A landscape with many peaks, sampled at points; each row gives a point and its height.
From any point a climber steps to the highest of the 2 points nearest to it. It stops when none of these is higher. Distance is the straight distance between rows; heights are no part of it.
Lumev h=607: [110  98 143  93 121 143 121 168 140 108 151 146 132 124 176 145 111 181
 130 135 121 126]
rif h=440: [110 133  81 156  90 110 117 118 117  93  74 107 131 150 143  63 160 142
 104 146  77 148]
sog h=358: [150 110 143 127 157 188  99 157 137 153 159 118  81 142 144 175 136 148
 138  64 177 110]
bub h=601: [126 133 139 138 138 108 126  98  90 156  88 142 151 116  99 146 113 128
 201 147 132 113]
siti h=534: [ 89 117  88 152 109 104 147 125 162 112 140 142 135 127 153  59 177 125
  72 150  83 167]
Num h=759: [158 151 151 107 115 129 110 161 143 118 190  87 106 114 135 154 135 109
  99  77 126 108]
Sir h=600: [145 102 139 105 104 130 102 150 116 118 133 113 125 115 179 152 152 155
 144 107  83 140]
kige h=662: [104 129 150  99 125 107 160 130 156  81 198 183 164  98 156 137 151 126
  89 141  73 180]
tofe h=577: [147 149 130 144 171 137 128 111 135  94 196 188 125 121 151 151 163 117
 107 105  95 183]
sus h=508: [133 164  94 175 116 139 146 115 108  96  70  93 132 148  80  89  97  92
 115 132 172  97]
Ner h=423: [ 98 117  71 161 104 106 134 113 117  88  89 145 155 137 161  77 159 132
  98 160  86 170]
sazuf h=652: [154 112 118 113  84 138 108 156 104 125 105  73 129 126 157 150 136 124
 122  91 109 121]
volam h=283: [ 93 127  94 160 117 137 164 141 166 110 115 127 125 157 113  56 106 110
  64 155 178 116]
loze h=445: [147 165 166 123 144  59 115  88 132 155 187 134 103  89 100 127 173 116
 142 127  54 135]
teso h=477: [112 126  92 140  95 136 131 131 130  96  60  92 144 160 111  61 104 136
 113 163 135 112]
Nepo h=231: [122 128 145 123 105  83 122 112 110 136 109 136 153 112 137 118 135 152
 166 170  73 131]
kema h=588: [119 138 139 110 116 112 153 146 129  73 159 166 162 113 151 148 105 123
 108 131 119 147]
baf h=141: [131 112 152 109 103 135 102 105 126 224  60  63 111 150  98 118 149 152
 164 149 112  92]
Gata h=641: [102 113 139 104  98 110 132 149 136  75 166 151 142 113 178 129 144 162
 107 141  71 161]
zul h=290: [128 142 105 191 151 122 112  99 127 140 135 158  98 139 109 108 165 132
 133 115 124 146]
Vebo h=603: [ 99 152 109 154 109 100 154 128 143 122 132 121 139 121 101  58 125 111
  91 158 130 120]
nav h=571: [125 146 141 121 122 103 156 104  92 132  78 113 163  98  80 117  84 101
 197 176 147  90]
tabas h=678: [154 142 117 167 164 145 115 123 113 104 143 173 123 136 127 162 131 119
 137  88 155 143]
kizib h=731: [110 113  86 149 126 149 133 155 145  66 130 176 111 162 200 133 142 156
  63 122 154 172]
zer h=686: [158 160  96 183 149 131 123 113  97  96 122 161 132 132 114 163 122  95
 121  91 156 142]
kepuf h=737: [110 105  85 139 123 149 145 146 147  67  99 176 133 166 174 122 106 151
  74 142 173 153]
gonol h=454: [149  87 148  96 118 160 106 138 101 223 100  89 117 109 133 177 137 142
 172 124 110 123]
Senuf h=578: [154 134 139 127  98 117 121  95  98 223  68  37  97 119  66 158 145  91
 150 109 111  97]
sipa h=749: [106 102 104 116 110 127 175 150 144  62  96 176 150 153 156 122  68 147
  74 157 174 147]
Nitag h=643: [ 95 138 145 116 158 107 159 131 135 130 143 159 154 112  97 106  82 120
 145 172 164 110]
goba h=282: [135 146  93 208 155 102 103  69 120 154 133 156  80 132  95 113 189 129
 131 108  95 160]
bora h=184: [113 109 142 121 123 130  88 117 139 184  73  94 106 159 123  88 151 188
 161 165 111  99]
somi h=241: [100 118 104 153 154 133 181 132 170 117 130 187 147 139 116  93  95 102
  71 157 200 135]
seku h=457: [112 131  89 151  94 126 110 128 130 115  77  92 120 162 116  56 142 150
 102 144 111 117]
Zanov h=315: [146 133 133 154 133 120  91 113 132 152 158  97  58 136 109 125 176 145
 130  80 105 121]
posu h=235: [ 97 109  90 158 152 139 158 130 160 110 114 187 142 148 137 100 104 128
  91 154 171 146]
rezu h=552: [115  83 152  84  98 120 118 139 102 132 101 126 170 105 169 158 118 157
 170 155  82 133]
Diti h=572: [118 111 125 142 160 153 120 139 166  99 199 156  80 140 183 123 183 185
 119 124  94 180]
Subiv h=776: [103 154 131 133 163 135 144 139 198 148 219 145 101 143 110  76 151 108
  63 128 157 130]
gefi h=728: [131 168 143 141 166  89 127  91 162 156 221 149  92 105  94  97 181  95
 104 122  82 157]
duki h=651: [ 97 126 118 135 112 107 145 138 151  82 161 161 143 119 162 111 152 144
  85 139  96 172]
keguf h=598: [108 137 135 124  94  71 151 121 122  98 143 143 166  93 132 100 137 129
 123 164  65 154]
kanav h=295: [115 124  97 153 126 158 110 132 123 113  81 116 120 175 120  96 116 154
 126 124 163 107]
bov h=162: [116 103 141 102 122 149  95  99 136 209  49  86 118 158 104 105 136 182
 177 160 120  97]
dadez h=219: [129 127 151 121 108  95 116  98 111 175  82 112 140 123 119 121 144 156
 182 169  79 105]
sisa h=769: [113 110 134  95 123 127 172 155 146  73 125 172 150 138 142 136  48 133
 101 157 175 122]
nane h=331: [139 108 147 108 164 177 100 161 156 138 178 135  80 138 160 152 134 173
 140  98 161 114]
Fuve h=312: [126 111 103 160 154 170  99 146 132 119 126 140  88 169 154 135 144 165
 121  98 164 134]
puz h=568: [139 148 165  96  95  90 156 136 103  96 145 111 176  72 128 158 101  97
 152 134  99 126]
lotu h=218: [120  51 127  72 111 169  97 151 118 127  68 122 141 135 203 161 128 188
 163 139 104 150]
lub h=375: [105  93 163  70 101 129 108 144 149 189  98  86 125 129 128 104 117 175
 162 165 117  87]
Giget h=790: [142 140 154  95 116 117 134 143 123 134 145  89 137 103 114 149 108  99
 140 108 140  99]
bup h=596: [152  99  93 128 112 179  78 150  98 117  79  93  96 159 194 163 159 155
 134  79 120 148]
Gote h=585: [132 146 129 135 134 111 142 123 116  75 154 182 166 107 149 160 122 115
 118 126  99 167]
Fufol h=659: [113  97 144  91 131 143 121 119 110 165  55 113 164 124 109 124  77 141
 194 167 154  97]
Mek h=655: [143  83 104 110 134 198  99 159 119 117  78 114 110 163 188 181 104 157
 127  89 184 125]
fozen h=415: [148  80 145  92 139 177 113 157  98 165 123 132 144 108 156 212 105 137
 168 102 154 126]
par h=871: [128 150 102 168 161 119 158 105 161 119 176 169 138 118 117 111 163  64
  68 107 125 169]
faz h=467: [131 155 173 122 154  77 122 103 133 167 186 152 118  99 115 128 156 141
 167 152  80 137]
darez h=630: [148  90 115  94  94 163 101 169 107 116 109  83 125 130 186 176 136 137
 127  87 117 138]
fami h=390: [146 137 121 165 115 127  91  95 108 167  91  86  81 145 100 128 160 141
 153  92 112 111]
namam h=527: [ 96 142 140 133 148  99 136 116 137 161 153 147 129 118 101  90 124 147
 151 162 128 109]
solus h=647: [100 152 138 129 171 110 179 113 143 124 161 182 162 106  93 118  87  90
 126 171 172 128]
zaki h=486: [131 128  67 172 118 133  86 107 106  97  85 126 101 155 162 110 179 156
 120 110  89 163]
Mape h=654: [166 188 124 151 135 118 153 130 119  84 161 137 139 124 109 149 113  67
  83  94 160 130]
gisog h=371: [145 160 146 124 154 124 128 122 117 126 160 139 140 112 107 163 106 102
 145 107 163 116]
kebav h=101: [159 119 142 124  89 108 109  89 121 228  50  54  94 132  98 155 172 124
 155 143  66 100]
susa h=538: [120 101 165  79 113 110 123 138 123 126 146 147 163  99 153 158 114 157
 169 151  95 127]
duga h=636: [115 115 152  85  79  99 131 160 133  90 165 113 146 101 171 126 146 154
 119 131  67 140]
gukir h=536: [118  89 106 130 120 163  72 128 138 131  74  95  88 178 174  98 182 204
 146 131  96 146]
vem h=319: [131 105 121 146 166 186  92 150 149 119 160 139  64 161 164 140 152 183
 132  94 159 132]
vune h=59: [173  92 116 119 114 167  92 144  95 172 107  76  94 120 155 192 158 119
 142  64 107 142]
Suv h=377: [140 154 153 142 126  90 100  85 124 205 137  78  69 122  73 132 169 114
 153  95 119  90]
botek h=307: [115 119  84 158 138 167 106 151 141  97 113 140  93 182 158 108 130 160
  78 110 174 133]
zogu h=852: [131 167 129 135 158 118 165 111 169 120 209 171 145 117 115 105 153  55
  60 113 116 161]
detab h=88: [159 121 141 119  86 105 104 105 113 198  87  60  97 120 116 146 167 126
 145 117  73 105]
pivav h=627: [161 101  97 127 108 166  87 139  92 135  58  78 121 149 169 165 147 131
 137  84 118 142]
Pazi h=695: [120 174 142 122 138 105 159 145 163 117 198 130 130 120  92 107 109  80
  85 135 162 110]
rivim h=751: [146 142 121 140 127 133 161 139 110  73 110 153 153 133 129 157  73 100
 115 123 191 116]
Dadop h=513: [152 141 150 124 143 116 108 128 118 126 167 133 117 107 136 162 149 123
 141  92  98 139]
gaku h=581: [125 136 147 115 133 104 148 114  91 129 109 140 173  98 104 148  84 106
 194 158 143 107]
mefa h=744: [ 74 107  88 153 140 140 147 125 159 132  91 161 134 158 106  50  97 140
 108 176 170 120]
Dibok h=252: [ 95 132 100 165 165 137 170 125 173 145 138 164 121 146  88  75 102 102
  86 154 210 111]
Mor h=281: [126 109 101 133 116 157  95 123 116 128  54  95 134 168 127 100 128 161
 147 126 135 115]
Kika h=228: [ 84 103  85 164 152 131 152 112 140 101 104 200 160 134 146  92 120 140
 113 165 142 164]
pim h=670: [119 166 149 116 161 113 174 125 153 109 183 162 160 110 105 123 104  81
 102 148 156 126]
peda h=849: [126 147 117 162 176 126 137 109 163 127 200 176 107 125 127 108 182 102
  86 105 106 179]
buso h=248: [121 153 104 184 121 106 143  88  95 125  77 135 155 120  85  94 125 105
 151 151 113 131]
tur h=727: [174 167 162 103 119  99 126 128 113 128 174  85 132  86 106 170 129  64
 134  83 108 115]
vuke h=526: [131 106 172  78 142 138 124 150 128 122 168 149 144 102 153 176 115 150
 159 122 122 127]
Rono h=765: [143 145 153  97 112 121 141 157 136 104 160 109 146 111 126 139  97 112
 109 114 155 100]
pubop h=565: [129 155 145 125 112 109 153 105  91 147  64  71 147 112  71 107  96  91
 182 160 153  80]
nif h=492: [131 131  97 170 121 109 103 109 109 114 122 141  98 134 146 110 182 157
 129 119  75 168]
Koril h=688: [146 137 162 106 121 109 125 109 102 210 119  65 116  95  90 163 135  97
 172 115 121 100]
tinaz h=642: [147 118 124 124 104 132 114 118  84 140  57  96 156 127 120 148 116 118
 174 127 112 116]
veg h=672: [156 108 111 107  91 156 115 133  87 152  39  54 156 127 118 151 109 101
 156 121 122 118]
paben h=76: [164  95 124 117  82 135  97 128 109 192  90  48  86 123 147 160 176 130
 138 102  67 135]
lozi h=304: [129 134  95 159 125 152 115 149 135 100 112 133 112 170 129 112 118 143
  90 107 181 111]
Puzuz h=832: [136 174 169  92 174 144 157 121 163 107 233 191 142 137 129 148 124  81
  88 123 125 150]
tokos h=768: [129 128 115 144 148 135 181 127 144  77 146 200 164 136 142 149 100  98
  72 136 180 160]
nebe h=425: [149 176 147 146 147  54 119  65 115 163 161 131  95  93  76 134 171 100
 149 123  75 129]
fiva h=576: [114 149 158 102 102  77 173 129 118  95 148 137 179  79 124 124 114 104
 139 170  87 132]
liril h=740: [160 160 163  91 120 100 113 138 132 133 196  87 113  96 116 153 142  90
 108  81  99 117]
Fis h=782: [154 154 168 102 150 142 118 156 159 113 210 125 106 131 133 155 130 116
  90  83 150 110]
pogus h=665: [161  98  98 118  99 176 106 150  87 129  61  70 137 139 152 172 122 111
 127  80 143 123]
gizo h=822: [115 142 125 155 179 147 139 131 185 131 214 163  94 136 129  95 167 117
  68 117 131 155]
Puvu h=621: [148 135 137 142 124 113 122 108  81 139  97 120 147 109 111 157 119 108
 183 118 123 112]
Sase h=661: [155 177 133 138 156 124 173 115 126  82 169 175 165 122 109 159  98  61
  92 117 152 143]
buvon h=491: [101 137 165 116 157  93 125 113 136 168 174 158 127 112 113 117 139 157
 169 159 110 122]
tam h=569: [133  88  92 125 123 183  77 140 109 116  70  98  94 164 195 138 174 186
 144 113 108 158]
mise h=245: [101 156 108 176 158 100 144  91 134 164 128 149 126 131  71  78 142 106
 139 155 136 127]
fida h=549: [105  87 135 123 142 165  94 152 168 141 161 121  66 160 170 107 159 218
 142 131 121 129]
bufek h=378: [130 161 139 147 154 117 122 112 109 146 141 135 127 116  85 142 118 112
 162 113 158 108]
vita h=299: [129 131 124 162 136 126  95 122 131 145 141 129  89 139 129 111 165 162
 137 110 113 130]
feg h=718: [138 147 102 175 139 128 153 108  92  82  95 174 161 127 114 145 100  98
 141 137 155 138]
Patad h=699: [161 103 114 116 131 173 127 142  83 126  70 121 155 122 142 198  81 110
 160 102 175 113]
Pasi h=687: [147  94 121 103 124 177 112 170 132 112 109 112 116 157 170 173  95 144
 105  92 190 109]
gisor h=597: [108 101 165  63 118 134 133 170 166  88 185 145 139 116 176 152 119 168
 107 127 119 131]
zib h=271: [123 152 103 203 135  86 117  70 117 162 113 140  95 127  88  87 182 125
 136 135  86 149]
fefi h=580: [131 148 134 132 172 136 160 112 156  91 198 212 153 125 149 151 153  95
  84 123 108 189]
semo h=409: [ 93 117  83 169 115  98 153 104 116  94  96 174 177 114 151  93 144 124
 125 164  82 178]
butel h=573: [141 128 129 138 159 145 114 131 150  88 200 170 100 127 178 147 177 154
 116 106  86 190]
nuba h=762: [158 144 119 147 145 138 169 134 122  61 131 188 161 140 131 170  84  96
  81 123 191 147]
nanif h=575: [ 70 110  94 150 106  95 153 114 161 121 124 153 151 118 136  49 157 133
 101 180  88 154]
pidov h=620: [125 143 155 106  93  77 130 132 131 103 176 124 143  93 138 110 141 128
 120 138  63 134]
Keze h=389: [140 168 137 154 153  99 109  91 107 161 141 122 105 115  78 138 149 109
 152  98 125 113]
Moma h=634: [147 145 154 131 118  84 125  82 101 220  94  66  92 104  65 172 149  91
 173 109 107  91]
fufop h=509: [161 140 151 129 161 144 106 133 128 109 189 153 107 121 146 174 154 132
 132  78 115 149]
dak h=563: [157 133 146  98  81  97 142 139  91 120 122  73 168  78 128 165 114  84
 153 115  94 114]
Mal h=682: [ 95 121 142 101 125 117 155 137 135 115 127 151 158 113 119 111  73 139
 150 178 146 111]
zodon h=303: [ 99 113  76 171 132 148 128 144 159 107 119 153 112 169 144  80 140 142
  72 135 158 137]
limar h=736: [126 146 116 150 136 124 169 130 119  86 125 170 162 124 113 130  87  97
 119 148 167 134]
mebal h=815: [135 151 144 117 139 139 168 151 187  93 209 162 127 155 142 127 126  99
  25 117 164 149]
rugig h=700: [160 111 114 103  92 156 131 153  90 131  65  65 157 115 133 165  94  88
 132 104 147 113]
Guse h=750: [135 117 141  97 104 131 140 150 108 121  96  97 159 109 123 147  77 109
 155 134 158  94]
seve h=67: [172  87 110 111  90 168  92 143  92 192  81  52  92 128 146 183 166 128
 124  89  89 156]
tib h=574: [144  80 143  91  99 140 108 145 107 147 103 108 143 110 179 165 146 159
 164 134  76 140]
piz h=519: [151 125 151 107 136 134 115 138 110 107 158 145 147 101 157 182 123 132
 154  96 118 140]
doro h=739: [145 142 167  92 134 117 119 131 113 184 155  79 125  98 100 169 122  93
 161 103 142  98]
nemud h=296: [ 95 119  84 151 118 146 132 154 167 115 120 118 110 176 131  59 120 147
  64 139 175 110]
rom h=632: [149 181 132 152 112 100 141 122 106 115 135  91 127 110  75 123 123  70
 126 101 144 102]
Pesed h=772: [121 177 150 132 153  70 129 102 151 168 204 130 102 108  77  89 162  96
 117 132  97 127]
rud h=334: [100  72 148  67 118 152 105 150 154 164  78 103 127 145 144  95  99 188
 160 168 132  98]
gilo h=387: [161 110 139 115 142 179 105 146 115 147 144 119 113 125 144 203 131 127
 144  67 160 121]
retev h=619: [134 157 126 137 102 104 166 127  96  68 120 121 171 107 117 129  97  88
 128 148 122 122]
kibuz h=701: [108 160 131 151 131  72 137 110 145 157 166 128 120 110  90  73 153 111
 111 154  99 124]
golor h=236: [119 129 131 141 114  95 133  95  95 121  83 152 165 113 128 122 119 145
 185 164  84 132]
mapor h=507: [170 154 135 159 175 132  99  96 115 113 180 165 102 121 123 173 160 121
 148  76 107 160]
teru h=795: [161 161 163 105 171 157 131 149 168 108 217 162 106 155 131 157 118 116
  84  89 175 122]
Disof h=494: [ 99 103 136  99 115 146 104 147 153 151 120 100 106 159 130  81 116 181
 132 141 146  87]
tete h=738: [ 87 114 129 107 125 114 147 127 132 122  83 140 156 136 109  80  72 148
 159 199 144 102]
vare h=256: [112 159  96 193 135  97 128  83 113 145  98 135 127 134  82  80 151 110
 134 139 120 133]
Vafe h=697: [117 156 157 132 184  95 135  93 149 149 224 177 119 101 107 110 171 106
 126 142  81 168]
legel h=226: [ 81 137 110 164 156 111 165 105 151 156 137 166 148 120  97  68 133 111
 118 179 146 129]
gem h=554: [166 127 154  96  74  94 128 128 100 164 111  59 139  87 125 150 138  93
 149 119  81 108]
rol h=490: [147 117 104 174 151 153  92 116  97 116 112 157  97 143 158 168 164 159
 157  86 118 155]
Kedef h=500: [155 124 132 164 171 140  98 107 101 128 147 162  96 129 141 183 162 144
 167  82 114 159]
Pilaz h=612: [137  88 130  93  99 152 100 171 127  99 145  99 107 120 205 169 155 164
 119  98  97 145]
maluk h=260: [131  86 109 118 121 168  80 122 112 139  46 109 135 156 159 132 136 181
 165 132 120 134]
Gana h=238: [133  62 116  90 120 184  83 137 112 150  44 110 135 151 183 155 128 181
 170 140 111 150]
Kefa h=515: [104  86 142 110 125 159  94 158 167 151 133 109  90 161 149  84 143 205
 135 148 133 108]
dogir h=543: [159 135 165  87  85  88 122 139 123 158 154  60 124  86 127 144 142 110
 132 114  85 102]
Savir h=622: [141 171 117 154 114 106 159 123  97  92 127 107 148 104  92 118 106  71
 124 127 135 116]
Totik h=582: [137 147 111 151 157 122 156 120 131  69 160 196 166 119 148 152 144  95
  89 120 112 186]
soka h=658: [103  88 137  97 131 148 127 143 137 118  99 158 144 137 146 133  70 162
 154 153 165 112]
bisa h=646: [ 97 131 150 100 134  99 185 131 135  88 143 165 181  93 117 120  74 113
 140 182 131 135]
rimi h=518: [147 149 101 153 117 152 148 134 104  86  66  99 137 151 101 122  81  94
 113 119 194  86]
vik h=611: [106 107 135 123 144 123 121  97 114 157  50 142 162 136  99 106  86 155
 201 185 141 109]
Ruz h=429: [143 128 108 180 135 157  78  93 100 163  81  95  77 167 100 142 161 144
 157  76 137 124]
Gude h=473: [120 159 133 123 100  98 121 154 155 140 177  77  92 130 100  73 143 124
  86 112 122  94]
Naka h=685: [146 146  92 158 106 130 124 128  98  79  90 124 142 134 134 140 119 108
 124 101 134 129]
deles h=664: [151 166 134 139 166 134 153 124 139  96 185 183 148 133 122 159 118  92
  98 110 164 150]
ranil h=404: [113 101 178  60 100 105 127 145 133 194 114  76 144 110 125 116 105 152
 172 176 122  77]
rivos h=657: [ 87 110 119 121 128 110 160 135 161  76 180 190 156 110 177 123 168 135
  74 144  77 189]
larol h=667: [121 142 145 119 144 103 144 115 152  99 206 183 140  98 146 129 163 118
  99 136  52 190]
Fup h=698: [151 149  91 177 134 135 124 112  81  89  76 141 150 134 114 156 110  95
 146 104 154 130]
Bisu h=502: [135 134 120 155 125  97 116 117 127 109 165 146 110 114 145 115 178 142
 116 121  63 166]
boru h=656: [151  92 104 125 136 182 100 144  91 123  73 134 134 147 168 189 103 142
 158  93 168 131]
Tegor h=196: [126  62 126  87 129 179 105 173 132  99 113 147 115 143 217 174 114 191
 145 120 142 145]
Nug h=453: [115 149 167 102 115  90 119 148 158 171 188  82  96 117 102  79 148 143
 118 131 115  82]
Fuga h=669: [143 154 125 151 166 153 134 131 135 110 168 178 128 143 125 152 111 121
 100 104 175 135]
Badu h=531: [ 96 129 130 111 112 121 122 146 153 148 135  98 115 141 103  76 114 151
 121 149 141  85]
Paf h=493: [117 140  97 154 109 143 147 137 131  96  65  99 135 163 100  61  84 113
 101 155 170  96]
mufi h=544: [133 122 117 120 116 162 132 122 105 131  33  82 154 149  91 119  73 116
 163 140 178  88]
fam h=644: [157 186 118 159 141 119 131 124 117 110 157 116 126 127  87 144 118  82
 115  80 164 115]
tek h=838: [139 172 146 122 180 135 145 113 159 124 223 177 126 130 116 136 147  82
  87 114 123 163]
nomit h=805: [146 152 139 128 157 156 133 155 170  97 207 160 105 160 150 141 138 121
  52  96 162 142]
napot h=501: [108 156 126 130 108 119 125 152 153 140 144  82 110 142  96  66 118 126
  98 132 156  76]
biv h=514: [108 126 107 161 126 105 123 119 153 124 164 142 102 121 137  75 183 134
  87 131  80 160]
Motu h=725: [157 137 131 116 100 141 141 147  93 123  91  73 148 112 110 157  93  86
 142 100 161  89]
Mifa h=570: [ 96 146 127 127 124 104 145 132 143 130 150 124 135 120 105  82 109 122
 115 151 134 106]
fen h=267: [ 90 142 107 155 137 125 181 134 166 129 135 131 137 133  84  56 103  86
  75 167 190 103]
zube h=343: [144 147 149 136 134 115  91 108 128 183 158  80  63 123  87 137 165 125
 137  78 120 109]
Nat h=677: [137 161 166 113 150  93 128 103 151 126 220 161 124 100 127 130 164 118
 124 127  61 160]
Dadom h=645: [111 151 113 154 108  86 131 113 132 128 136 115 123 118 105  74 157 121
 107 141  94 127]
Tunut h=424: [111 129 173  76 124  95 129 133 132 195 137  85 120 111 100 105 114 137
 175 165 130  73]
bila h=783: [115  98 137  99 139 131 180 145 153  78 127 214 152 145 149 153  51 144
  87 153 195 148]
Kan h=824: [121 150 154  92 153 142 164 142 186 102 219 177 143 139 134 129 115  97
  57 131 149 145]
ruk h=119: [150 118 147 119 101 141 105  89 131 251  35  42  95 145  83 145 162 141
 153 144  87 104]
gotir h=775: [125 113 138 123 165 144 180 134 163  92 152 220 152 148 136 154  72 113
  74 153 203 157]
Delev h=742: [ 85 140 113 135 105  99 172 118 129 116  99 121 165 120  94  55 104 111
 133 202 114 115]
fef h=242: [109 135 113 169 125 100 150  88  91 116  79 164 176 111 104 105 117 122
 175 177 102 140]
zurug h=530: [160 114 134 116  96 147 113 108  96 245  64  42  90 129  81 176 144 102
 141 114 106 123]
tulu h=203: [128 119 130 135 107 111  99 101 127 158  71 107 128 145 124  91 152 180
 161 164  88 118]
magu h=566: [102  92 129 128 149 168 107 157 171 108 182 151  75 150 184 109 161 200
 123 131 121 154]
kavat h=660: [ 83 126 101 159 113  91 169 103 136 124 102 145 162 109 113  55 133 115
 120 191  99 140]
Lonas h=629: [113 139 145 104 101  98 190 135 101  67 114 133 181  87 113 120  71 100
 138 174 130 120]
zeze h=470: [151 117 102 189 147 157  81 103 102 141 100 125  77 154 130 152 169 155
 152  72 124 143]
vekav h=801: [ 82 122 113 119 109 116 172 132 144 110  80 135 161 127  99  55  74 122
 134 204 137 109]
muta h=729: [120 168 134 139 159 128 141 135 167 130 197 142 112 134 104  99 126  97
  74 117 157 121]
dit h=713: [133 120 120 111 128 168 112 171 146 111 138 118 105 157 147 146 105 149
  93  94 192 100]
nus h=441: [109 148 174  90 123  96 125 136 148 183 169  74 106 116  91 102 134 129
 145 135 136  75]
nupim h=402: [156 111 136 118 153 165 112 142 106 127 130 149 143 122 144 200  98 123
 164  89 166 123]
gev h=835: [ 88 124  97 150 130 125 168 121 141 118  94 155 152 135 101  64  88 118
 113 175 164 116]
timam h=406: [147 166 151 154 143  70 111  70 111 179 145 103  81 109  68 147 165  99
 160 103 101 112]
bese h=743: [123 135 136 104 117 133 132 161 149 107 157 112 124 142 131 128  98 138
  94 115 165  99]
radul h=506: [113  90 123 119 109 158  80 146 144 144 101  84  87 174 163  86 164 199
 134 131 113 121]
fem h=489: [158  99 130 106 104 160 107 126  90 224  72  60 111 124 111 167 142 122
 156 119 110 118]
neze h=730: [154 117 118 124 126 153 135 145 100  94  93 138 153 135 144 174  70 114
 141 112 184 109]
rasor h=430: [147  78 150  82 128 171 112 157 100 205 114 113 131 108 143 190 112 137
 169 127 137 129]
Guf h=558: [127 133 135 128 125 137 128  97  93 162  44  90 149 131  73 116  91 114
 191 155 166  83]
Pamed h=671: [158 128 109 135 110 135 111 135  97 106 106 104 131 129 144 163 126 114
 130  91 133 121]
dogem h=188: [134  71 113 113 139 190  88 162 126 110 121 129  92 158 211 169 149 194
 149 101 142 150]
duz h=712: [124 103 140  97 121 140 127 139 118 139  96 122 160 119 130 140  80 140
 173 150 151 105]
keri h=625: [ 96  92 129 102 133 143 126 151 150  91 123 174 136 137 163 129  92 176
 133 148 140 131]
pite h=204: [122  59 143  75 115 162 106 162 123 116 114 136 133 122 201 174 125 186
 154 131 110 147]
nibit h=592: [110 124 153  86 119 120 153 157 162  76 192 162 147 121 156 139 116 142
  83 130 116 146]
gule h=529: [129 133 115 137 123 146 148 132 108 106  70 111 147 137 102 122  76 111
 147 139 182  92]

Where does a climber stop that starts at each point below?
liril: par
tib: rivim
paben: vare
Ruz: rivim
magu: Guse
zul: Pesed
vem: Giget
Savir: rivim
dak: Pesed
gule: Guse
bufek: Pesed
